Points, in no order, along strands that fork, close into loops and pass close to each other.
Points whose rows are less than 109 apart are linked; no others are. Some points are linked to none.
Q_884: [ -5 -20 -18 -20  -3   1  25 -37  30 -34  16  18  52 -24  -2  -5  21 -16
 -37  -6 -40  20]
Q_206: [ -3  40 -57  -6 -27   4 -10   2   0  -6 -57  -5  65 -10  -4 -25 -10 -16
 -36 -11  -4 -15]
Q_868: [-49   5 -35  24 -14  -7  -7  42 -25   6 -26  10  51 -17  55  30  11 -36
 -15 -51   5 -19]
Q_213: [-13  18 -29 -11  11  -4 -25  13 -52 -66  -6  -5  16  26  -4 -19  28  -4
   8 -18  11 -11]
Q_38: [-36 -58  14  -1  20 -26   4 -10 -31  -8  44  10 -14   4  23 -12  28 -31
 -18 -55  -8  -2]
Q_698: [-45 -19  -2   3  55  27  24 -33  40 -39   6   8  43   1  51 -21  48  19
  24  26 -24  25]
Q_40: [-35 -33  30 -49  11 -22  23  26 -11  28   2 -19   0   1 -11  24 -24   5
 -37 -48 -34  25]
Q_790: [ -9  52 -56 -33  -3  17   5 -37  17 -31 -55  -9  67  -3 -32 -47 -17  14
 -25   9 -25  -1]
Q_838: [ -3 -46  51   1 -35 -32  39   7  35  58  27  24  -2 -22  -1  39 -12 -28
  -9 -50 -16  26]
Q_323: [-55  -8  -4  23  32   2  -3  51 -11  30  17   0  25  -4  56  25  -6 -48
   7 -72   6 -16]
Q_586: [ 30   3  27 -35  28  -8 -23  -8  27 -10  19 -20 -10  10 -47 -34 -12  14
  41   8 -19  -7]
Q_142: [-21 -59  -5  16  42   0  34 -60 -22  26 -35  36 -41 -10  19 -30  46   6
  -6  15  14 -13]
Q_899: [ 21  33  30  -5 -10  -2 -37  21  43  11  64 -28  25   3 -14   2 -40 -13
  46  -9  19   4]
Q_417: [ 14 -28  -1  25 -11  26 -13  31  26 -16  73 -18 -19 -28  11  28  20  -9
  -8 -14 -41 -18]
Q_524: [-10 -22   7   3  41   8  15 -46  26 -51   2  20  -7  14  16  -5  45  34
  25  71  -2  21]
Q_85: [-14  -5 -32  24  27  34   0  -7  -4 -32  -9   5 -19 -17  10 -22  48   2
 -12  13 -20 -40]
Q_943: [-40 -10  20 -48 -11  -6  -4  26 -37  42  -5 -67   3  24 -20  15 -58  -1
 -28 -36 -21  15]
Q_652: [ 21  30  24  -7 -25 -22 -47  25 -36  26  30 -55 -20  47 -48  28 -63 -26
  20  -8  46 -17]
Q_113: [ 23  24 -10   8 -15 -37 -34  10 -42 -14 -18   9   6  16  17  34 -10   6
  36  23  67  23]
Q_961: [ 35 -22  22 -11 -25 -13   1   3   3   6  16  -2 -31  -4 -13  47  -7  17
 -12  25  -6  34]
Q_846: [-26   6 -38   2   8  11  -8  -7 -48 -88   4   6   1   8   2 -31  50  -6
 -20 -13 -18 -27]
Q_114: [ 21 -21   2 -16  -9  33  23 -19  60   3  -6  -3 -13 -42 -33   4   1  26
 -30  33 -64   8]
Q_403: [-24 -25 -11  40  57  18  10 -36 -27   5  17  10 -26  15  47 -60  66 -21
  34  -6  40 -36]
Q_336: [-32  -5  21   1   8 -12  65 -20  51  45 -56  60  30 -17  36  36  11 -17
  21  -7  15  44]
Q_944: [ 22 -21  22  14   1   2 -35  14   9 -25  77 -26 -25  -2 -29  -1  20 -19
  20 -21  -1 -29]
Q_914: [ 13 -19  32  -9  56 -13 -20 -21  -8 -25   9   7 -43  24 -30 -55  14  23
  47  22  15 -19]
Q_428: [ -9 -27  14  -3  58   9   8 -50   5 -63  11   8 -15  22  -5 -60  55  30
  39  47 -14  -9]
Q_25: [ 27 -15  -1  47 -57   8  12  14   8  46  -5  18 -49 -39   4  46   1   7
 -46  22 -13 -23]
Q_15: [  4  -2  20 -19 -63 -32 -31  18   5  37  34 -27  25  -9 -26   6 -38 -30
 -13 -46  14  -1]
Q_321: [ 40  25  16  38  12  21  -4  19   4  35   8   4 -67  14   7  10 -27  37
  46  53  32  -7]
Q_215: [  5   3 -16 -13  -2  11  -3 -14  55 -61  19  -7  56  -9   0   3  22   4
  -3  19 -40  28]
Q_517: [-22  20  35   4  30   4  50  -1  54  48 -21  36  24 -17  35  25 -27   1
  50  -6   6  31]
Q_53: [ 23 -20   4 -49 -22  16  15 -25  44  -6  -9 -26   0 -14 -55 -19  -6  32
 -35  28 -59  18]
Q_267: [-24  18  22 -60   1  12 -19  28 -27   6 -12 -81   0  34 -50 -21 -50   8
  -1 -21 -19   9]
Q_519: [ 52  18 -31  26 -46  -3  10 -31   7  -2 -30  25  -6 -13 -11  32  -4  31
  -9  69  24  20]
Q_5: [-14  23 -25 -62 -37  19  -1   0 -34 -30 -42 -53  47  16 -34  13 -15  24
 -47  19 -28  34]
Q_630: [ 41  51   0  57 -59   3  28 -11  15  24 -15  53  -2 -13  29  48 -13  26
   2  51  40  23]
Q_281: [-25 -18 -46 -27  11  10  45 -26   1 -45  -3   6  26 -24  -7 -11  17  -7
 -84 -16 -53  13]
Q_365: [  3  39 -15  32  37  43 -20   6  43 -24 -23   1   5  -7  20  -3  18  28
  45  52 -14  -5]
Q_737: [ 48  63  16  49 -41 -15 -28  19  19  19  45  20   1   8  27  22 -27  -5
  54   9  69   3]
Q_854: [ 14  -2 -18 -43   0 -19  10 -63 -30 -50 -43  24   4  16 -56 -59  22   8
 -21  21  -4   3]
Q_853: [-43 -14  -1 -18  63  28  23  21  20  28 -27  -7  -9 -12  17 -24 -11  21
  -3 -25 -46  -4]
Q_395: [ 18 -11  19 -39 -26 -14  10  -3 -15 -15 -21 -32 -11  16 -18  47 -19  46
 -21  57  -5  60]
Q_963: [ -8 -15  -5  -2 -15 -22  29 -19   9  37 -48  38  30 -17  21  15   2 -10
 -15  -5  10  18]
Q_834: [-42  -1  -6 -43  31   8  17  24   9  11 -23 -13  25 -20   7 -21 -14  11
 -21 -37 -49   3]
Q_804: [ 10  20  12  35   5  17  21   5  40  38   6  33   5 -27  40  14 -17   2
  46  10  28   1]
Q_721: [-18  -5   6 -19  30 -35 -38  25 -40 -19  52 -24  19  36  -1  -5 -16 -40
   8 -70  37 -11]
Q_576: [ 44  52  -4  20 -44   1 -65  39 -26  -8  28 -28 -20  30 -31  16 -25 -20
  45   1  48 -34]
Q_673: [  7   2  12  24 -15 -43 -14  25 -28  64 -23  25  -9   9  15   7 -33 -20
   4 -23  45  -7]
Q_830: [ 29  24  -8  28  28  15 -11 -30  27 -16 -39  25 -10   5  -8 -48  29  21
  46  73  20 -25]
Q_619: [  8  24  -8  68  10  22  16  16  21  64 -16  47 -36 -23  46   7  -4   4
  31   6  33 -34]
Q_667: [ 13 -10 -39  16  -9  37  34 -29  59  17 -21  22   6 -46  -6   7  -3   8
 -45  26 -49 -13]
Q_66: [  8  16  16  10  -3 -41 -39  33 -32  54  22 -24 -10  39 -14  25 -62 -39
  10 -26  52 -33]
Q_468: [ 11  58  13  48 -23   7  32  14  18  43  -1  42   8 -11  49  49 -18  24
  38  22  44  38]
Q_808: [-32 -46 -22 -37   9 -23  54 -38 -26 -17 -35  22   0  -9  -6   2  10  13
 -74  -7 -33  38]
Q_399: [ 47  43  -3  35 -40 -15 -49  27  -9   0  13  -2  -2  14   1  26 -15   0
  33  17  54 -12]
Q_172: [-41 -52 -13 -18   0 -27  30  -8 -48 -11   0  30  -8  -3  15  11  46 -26
 -64 -44 -16  16]
Q_13: [  7 -65   9  15   6  -9  41 -40  -7  39 -18  36 -69 -22  -4  -5  27  14
 -31  21  -4  -2]
Q_192: [ 18 -12 -15 -40 -10  -2  24 -56   0 -46 -32   0  -5  -2 -64 -43   8  11
 -59  35 -38   3]
Q_598: [ 13  24 -18 -14 -19 -18 -34   9 -46 -63 -15 -10  24  20   7  17  14   2
  20  13  40  22]
Q_727: [ 31 -12 -15  23 -59  26 -23  16  35  -3  35 -22  -2 -39 -27  14   8  -4
 -35  -6 -43 -34]
Q_278: [-27  20 -28 -46 -19  14   4  22 -49 -26 -46 -44  14  25 -42 -19   2   9
 -65  -7 -34  -1]
Q_785: [-11  31 -64  13 -28  -6 -29  16 -27   2 -47   6  57 -11  13  -6   8 -34
 -38 -31  19 -28]
Q_254: [-31 -16  23  11  59   2  23  32  -7  44   9  -4 -28  12  36  44 -37  -1
  24 -14   4  -1]
Q_217: [  3  30  10 -21 -54 -31 -53  27 -16  19  22 -38  58   7 -21 -10 -37 -37
   1 -43  35  -3]
Q_378: [ 36  31  17  69   5  31  -8   7  29  -3  61  10 -42   3  32  20   7  30
  58  46  30  -7]
Q_842: [ 28  54 -12 -29   2  40 -25   7  10 -35 -47 -35  13  22 -54 -48  -2  20
  51  36 -22 -37]
Q_826: [ 29 -18  48  10 -64 -36  17   6   1  53  42  14 -21  -6 -11  41 -31  -5
  -9   0  16  32]
Q_473: [-25  13  -3  15  69  46   3  26  46  -3 -17  -6  -6 -17  36  -8  -7  31
  36  16 -27 -11]
Q_942: [ 11  -8  10  66 -61  -7  20  32  -5  70  19  41 -35 -29  29  60   6 -30
 -33 -13  17 -19]
Q_384: [ 20  -1  -4  33  46  24 -19 -29   3   2 -17  18 -57   0  -2 -53  35  23
  49  46  22 -45]
Q_982: [ 16 -11   0   1 -67  -3 -21  36  13  29  25 -29  26 -27 -18  13  -7 -34
 -57 -37 -23 -13]
Q_821: [ 34  -3 -25  -5 -32 -23   8 -34  -2   2 -53  23  11 -19 -16   5 -11  12
 -28  31   6  12]
Q_999: [ 12 -41  18  54   3  13  13   8  11  10  53   5 -37 -27  35  37  28  -2
   7  -6 -11  -6]
Q_311: [-36 -60  37 -11  32 -27   5   2 -13   2  60   3  -4   6  29  33  12 -35
   4 -61   0  19]
Q_401: [-13 -19   9  17   1 -34   3   1 -23  44 -33  34  -8  -6  25   0   6 -15
  -3 -20  29  -5]
Q_654: [  5  31  17 -45  -6  19 -29  15   4 -19 -20 -50   7  27 -49 -30 -29  20
  29  10 -23   7]
Q_774: [ -9 -16  14 -90   1 -30  23 -28 -17   6 -27 -10  18  12 -38 -58 -14  16
 -27 -20 -16  27]
Q_771: [  2   5  21  73 -29  12  43  24   5  87   1  51 -37 -19  42  44  -2 -20
   4 -21  16 -20]
Q_446: [-36 -14 -14  40  62  11   6 -17 -43  17 -41  20 -34   9  48 -32  44   6
  26   8  40 -17]
Q_43: [ 25  49 -39 -24   2  42 -14  -4  18 -40 -56  -7  25   5 -45 -50   3  17
  -4  29 -38 -34]
Q_967: [ -9  10   7 -57 -23  -4  -3   6 -25 -40 -35 -43  25  17 -10  32 -14  40
 -22  35 -19  62]
Q_908: [ 15   6  -4   9 -14  20 -28  -4  42 -67  45  -5  33  -7  11   7  28   8
  25  27 -14  17]
Q_31: [-10 -17  16  -4  51 -28 -37  -1 -37 -24  65 -10 -19  43   1 -17   5 -44
  26 -52  46 -23]
Q_194: [ 40  18  19  42 -17  10 -14  -4  44 -24  63  11  -7  -3  18  26  14  14
  52  47  10  14]
Q_583: [-13 -39  17  33  53 -14 -26 -33 -30 -13  54   6 -32  34  37 -20  29 -27
  48 -12  46 -17]
Q_440: [ 22   2  29  -8  16  -7 -40  27  22  -8  92 -50 -16  22 -21   3 -32 -34
  27 -40  -4 -29]
Q_629: [ 43  -4  34  21  28 -16 -11  10 -15  33   9  -1 -88  30 -24  14 -40   5
  33  33  41 -26]
Q_933: [-19  15  10 -87   2 -32  -3 -13 -45  -3 -41 -18  33  37 -34 -72 -35   9
 -11 -33   2  35]
Q_599: [-13 -50  36  20 -10   2  43  12  22  39  30  24 -20 -37  27  56   9 -19
 -13 -30 -28  16]
Q_250: [-51   7 -20  14  46  35   4  -6  30 -46  14   0  49 -15  60 -14  41 -11
  15 -20 -20   3]
Q_578: [  5   9 -59  23  10  53  14 -17  21 -40 -36  11   7 -29   1  14  16  19
 -41  43 -33 -23]
Q_983: [-32  13 -34 -42   1  13   4  32 -32 -13 -29 -24   3   1 -20 -42  -4   2
 -49 -39 -45 -21]
Q_382: [-18 -28  11 -63  21 -37  40 -29 -26   0 -43  22 -15   7 -23 -33  -7  21
 -45   1 -18  42]
Q_676: [-12  21  -2 -39 -33 -30 -46  28 -48 -23  25 -50  39  38 -22 -24 -20 -40
   2 -64  33   3]

How many points has the smallest loop of links through each point below? Write 0 if it is on no loop.
Q_963 => 8
Q_40 => 12
Q_583 => 0

A fork is a point with three links, a tip a point with one. Leave the first point through the second and follow the links. Name the first fork or tip that comes.
Q_854, Q_192 => Q_399
Q_468, Q_630 => Q_963
Q_868, Q_785 => Q_654
Q_826, Q_961 => Q_834
Q_598, Q_213 => Q_854

Name the points in between on the shortest way along the links from the first point to the second, in order.
Q_85, Q_66 => Q_846 > Q_213 > Q_598 > Q_113 > Q_399 > Q_576 > Q_652
Q_215, Q_382 => Q_884 > Q_281 > Q_808
Q_933, Q_378 => Q_774 > Q_382 > Q_808 > Q_281 > Q_884 > Q_215 > Q_908 > Q_194
Q_524, Q_40 => Q_428 > Q_914 > Q_586 > Q_654 > Q_267 > Q_943
Q_114, Q_846 => Q_667 > Q_578 > Q_85
